Each row is a point on a tangle of strands that fork, close into loops and nearly touch. The rows are in no order.
Two points are linked if the straight distance between their rows is under 66.7. Some points are linked to none.
K_367: [ -3  -8 -17  18 -26  -4  31  14   8  49  -3  32  -1   3 -21   8   7 -27
 -10 -36  22 -22]
K_261: [ 21 -36 -21 -45  35 -12  28 -22  15 -11 -15   0  17 -27  -1  -8 -27  12
  11   8 -10  -5]
K_658: [ -6  -2  19  22  -7  26 -20  17 -35  11   9  -5   9  32  15  -9   0 -16
  -3 -15  11  14]
K_119: [ -4 -13  31 -18  33 -17   5 -52  -3  -5  -5 -36   9 -33  13 -11 -19  18
 -21  13   3   6]
K_543: [-10  27 -22   6  24 -19 -22  -2  -6 -10  13   9 -11  16  18   4   6   4
  -5  20  19 -17]
K_246: [ -3   2  26   1 -28  -9  12  26  16  25   9  23  -5 -11 -16 -21  29 -13
  23 -18   8  -1]
K_129: [  3  -9  38  21 -26  31  17  -3 -32  19   1 -15 -16   4  11   3  27 -13
 -20 -12 -23  28]
K_640: [-13 -18  15  15   9  -7  -4 -22 -26  16   9  -1 -19   9  29  -8   3  10
 -15  23  -3  -7]
K_990: [-14  14 -29  -2  -7 -26   0  24   0  16  10  41 -14   3   5   8  28   1
   4  -9  22 -21]
K_839: [ 11  17  -3  20  -6  -9   8  22   0   3  18  -5 -12  16 -16  -6  35   5
  -3   3   5 -10]
K_627: [ -8  46  -7  13  -9  -7 -33  32  20  -9  19   1  -8  15  -9   4  26 -12
  26  -6  32  -8]
K_395: [  4  23  -9  -3  45  -9 -15 -20  -5 -18  10  -7   5   9  15  -8  -6   9
 -14  13   4  -5]
K_422: [ -2  -3  -4  10  14  -4  -5  17  21 -15   0  -5  -3 -13  15 -30 -17  40
   0   8  -1 -20]
K_58: [ 10  17   7   9  -2  28 -67  20 -30 -21  11 -47  -4  18 -13  -1   8  -4
  22   2  33  14]
K_987: [ 29 -22   0 -20  13  12  28  -1   3  -6 -14 -18  -4 -21   6 -19   0   8
  -4 -13 -14  11]
K_89: [  1  26   1  -4  20 -24 -51  -9  -4 -40   0 -22  -9  38  26  -3 -20  42
 -10  45   8   4]
K_605: [ 29 -26 -12 -39  24   2  28 -26  14  -3 -19  -6  -2 -23   5 -15  -3  -1
   7  -2 -27   0]
K_570: [ -1 -16 -24 -12  24 -16  16  -1   5   4  -3  32   0  -2  23  -9 -15   4
   2   2  -6 -19]
K_472: [ -5  -5  35  31 -40  23  -2  11 -35  26  15 -22 -11  28  -6  17  32 -26
  -6  -6   6  32]
K_517: [  9 -14  10   2   7   8   9   9  -6   1   0 -13  -1 -12  16 -26   0  16
  -7  -8   1   3]
K_647: [  5   1  41  -7  20  38 -24 -40 -14 -12  -6 -49   4 -25   6 -17  -9  19
 -34  -7 -40  32]
K_785: [ -4  -1 -10 -12  32 -28  -2   3  19 -28  -2   0   4 -14  17 -22 -28  50
  -7  23   3 -14]
K_416: [ 24 -65 -31 -35   6  14  40 -46   9   8 -33  -4  24 -27 -10   9 -46 -22
   9   3 -11 -13]
K_872: [  8  19  11  -4  41   0 -24 -43 -23 -18   9 -39   5  14  11   3  -2   6
 -30  20  -8  17]
K_427: [-32  45 -13  12 -27 -25 -20  49  37  -1  22  33   2  10 -10  16  22  -9
  28  -6  31  -5]
K_324: [  6 -11   1 -14 -18  -4  19  34  27  16  -1  28   1 -18 -12 -24  15  -6
  32 -24  -3 -10]
K_48: [-35  -5 -32  14 -36 -29   9  50  42  22   3  56  -3  -5  -3  16   9  14
  17 -23   6 -30]
K_21: [ 18 -32 -31 -14   1  18  32 -16   6  25 -27  25   9 -24  -8  -3 -24 -30
   2 -30  -1 -26]
K_980: [ -1   9  30  10 -32   3   2  22 -13  23  11   7   4  -8 -26 -14  30 -21
  10 -14  25  12]
K_445: [ -6 -15  34  19 -12  20  -3 -17 -38  17   6 -16 -21  12  24  -4  17   3
 -21   7 -21  17]
K_667: [ 22 -39   3 -17   8  32  47 -52 -15  -4 -30  -6  11 -30  -8  13 -25 -22
  -6   2 -49  10]
K_913: [ 17 -26  24 -38  31  12  35 -70   2 -17 -23 -39  24 -39 -20   7 -35   3
  -6  12 -50  23]
K_727: [  5  -8 -38 -24 -13  -8  15  43  47   4  -6  40   9 -13 -19  -5   5   0
  40 -27 -10 -25]
K_710: [  0  -4  32  20 -40   6 -24  22 -33  12  23 -24 -10  46 -17  16  35 -22
  14   5  23  29]
K_509: [-44  45 -34  21 -26 -19 -34  50  28 -24   8  16 -17  15  19  32   5   7
  12  21  22 -20]
K_271: [ 12  -6  25 -11  24  50   1 -29 -18 -12 -16 -41  18 -37  -2  -6 -16   7
 -28 -16 -37  34]
K_559: [  9   8  25  24 -33  41  18  -1 -40  17 -10   2   8 -18 -23   8   8 -36
 -14 -28  14  17]
K_195: [-13  44 -15  19 -11  -1 -54  41   9 -39   9 -16 -17  32   6   9  -4  10
  25  29  21 -10]
K_431: [-15   2  -8  23 -36 -18  17  33  29  44   9  40  13   7 -36  10  10 -21
   5 -38  36 -17]
K_636: [  3   9  29  -3  27  12 -47 -62 -29 -19   7 -59   5  16   3   6  -2  10
 -36  21 -20  27]
K_568: [-27  28 -14  18 -30 -19   0  38  40  27  16  49  14  17 -26  16   8 -22
  17 -33  37 -12]
K_506: [  0 -20  32 -13  17  -5  23 -56 -25  -4 -12 -24   5 -31   8  -3 -13  14
 -31  21 -21  18]
K_108: [  1 -13 -44 -34  18 -18   9  17  33 -17 -13  40   0 -10  16  -8 -19  17
  22   3 -19 -24]
K_743: [ -6   5  35  -1  15  31 -28 -55 -37 -17  -2 -47   7 -14   6   7  -5   6
 -44  11 -32  37]
K_50: [ 10 -12  -2 -36  45 -29  12 -20  13 -20  -5  -2  16 -15   0 -19 -27  36
  -2  20  -8  -4]
K_342: [  4  29  13 -19  42 -31 -35 -26  10 -37  -5 -21   6  23  20 -11 -24  46
 -18  35  -3  13]
K_652: [  9   7   3  22  -2  -6 -15  12 -18  -7  15 -23 -17  33   5  -3  23  15
 -12  17   4   3]
K_549: [ -9  15  36  15 -40 -12 -17  23   0  20  29   3   8  17 -33   5  31 -35
  25  -6  48  26]
K_916: [  6 -31  29 -19  15  15  38 -64 -21 -11 -22 -19  14 -41  -4   8 -28   0
 -17  13 -46  19]
K_822: [ 24 -16   4   1   0  48  45 -30 -19  -8 -24 -18  10 -29  -8  14 -13 -16
 -22 -19 -40  23]
K_597: [-21  -4 -37  11  -6 -19  16  42  32  -1   0  38   0   2  13  -1 -11  22
   6  -7   1 -30]
K_669: [ -6   3  18  26 -28   7 -46  20 -28   3  22 -18 -14  48  -8   8  18 -20
  23   9  19   6]
K_64: [ 15  17   6  13  17   4 -41 -16 -18 -18  12 -43 -14  35  14  -1  11  10
 -20  16  -6  12]
K_928: [-15  11  15  12 -29 -18   9  43  17  23  21  24 -15  40   6   8  29  -3
  19  -8  17  16]
K_811: [ 15  12  21 -32  51 -24 -10 -36   5 -25  -5 -21  15   5   2 -19 -22  39
 -18  23 -17  13]
K_308: [-43  44 -34  13 -27 -24 -22  53  36  -7   8  39  -4  -1  10  28  11   3
  17  -6  23 -18]
K_210: [ -6  15  -9  24 -13  -3 -54  25 -23 -26  15 -14 -17  53  -1  11  -2  -1
  28  28  21 -10]
K_300: [ 15 -53 -11 -24   7   6  54 -57  -7  13 -28   4   8 -22  -4  18 -30 -21
  -4   9 -30  -5]
K_610: [  7   7  33   8 -42  20  25  13 -16  26  -5   9  10 -23 -26  -3  20 -36
   1 -32  25  19]
K_906: [-12 -25  -4   1   9 -10  17  -8  -9  27  -4  29 -14   0  25  -7  -2   3
  -7   2   2 -17]
K_379: [ 13 -33 -54 -37  -1  -7  13  15  37   0 -16  31   6 -20   0  -5 -13   1
  31 -15  -9 -29]
K_901: [-20  45 -22  22 -10 -15 -30  36  31 -30   6  -3 -25  24  20  10   2  21
   6  25   9 -18]
K_657: [-15  31  20  15 -37 -29 -21  42  24   1  30   6 -19  46  -5  11  33  -1
  31  16  21  18]
K_99: [ 16 -30  -7  -1   5  22  39 -14  -8  21 -17  20   4  -8  -2  -6 -15 -24
  -6 -16 -21 -12]
K_930: [ 19 -52 -43 -32   8   8  23 -33  16  15 -29  18  17 -36 -15  -1 -33 -19
  15  -9  -2 -33]
K_753: [  6  -3   5  15  14  16  19 -34 -37   8  -8  -5   3 -24  -1   4  -2 -16
 -31   0   1  -3]
K_535: [-23   4 -45 -17  -1 -21   3  41  45 -19 -11  48  -3 -15  17   4 -18  25
  20   2 -18 -29]
K_229: [ 13  -4  16  11 -11  54  29 -14 -35   3 -21  -9  12 -35 -11   6 -12 -24
 -21 -32 -14  21]
K_828: [-22  27 -40   1  10 -30 -17  16   4 -10  11  35  -9  -3  17  10   7  13
  -2  10  18 -26]
K_263: [ -1  38   7  14 -27 -18 -43  30  19 -13  27 -16 -20  41  -9  10  37 -11
  32  10  25   8]
K_876: [ -2  14 -16  17 -13 -13   0  19 -12  19  16  17  -8  14 -12   6  34 -10
  -2  -2  28 -14]
K_7: [  6  -2  -7  22  -3  16  31   0 -10  31  -2  22   3  12 -15   0   5 -29
 -12 -22  -1 -16]
K_291: [ 16 -23  18 -22  44  27   9 -27   7 -12 -16 -40  25 -25  -1 -20 -36  21
 -13  -4 -34  20]

A fork is a point with three links, a tip a point with one. Leave the first point through the second and follow the links. Name the first fork or tip that comes.
K_667, K_300: K_427
K_828, K_990: K_872
K_367, K_7: K_667
K_308, K_509: K_108
K_261, K_605: K_50

How many points has the smallest loop of links through each point below? Write 0 if it is on no loop.
K_261: 7
K_395: 9
K_342: 0
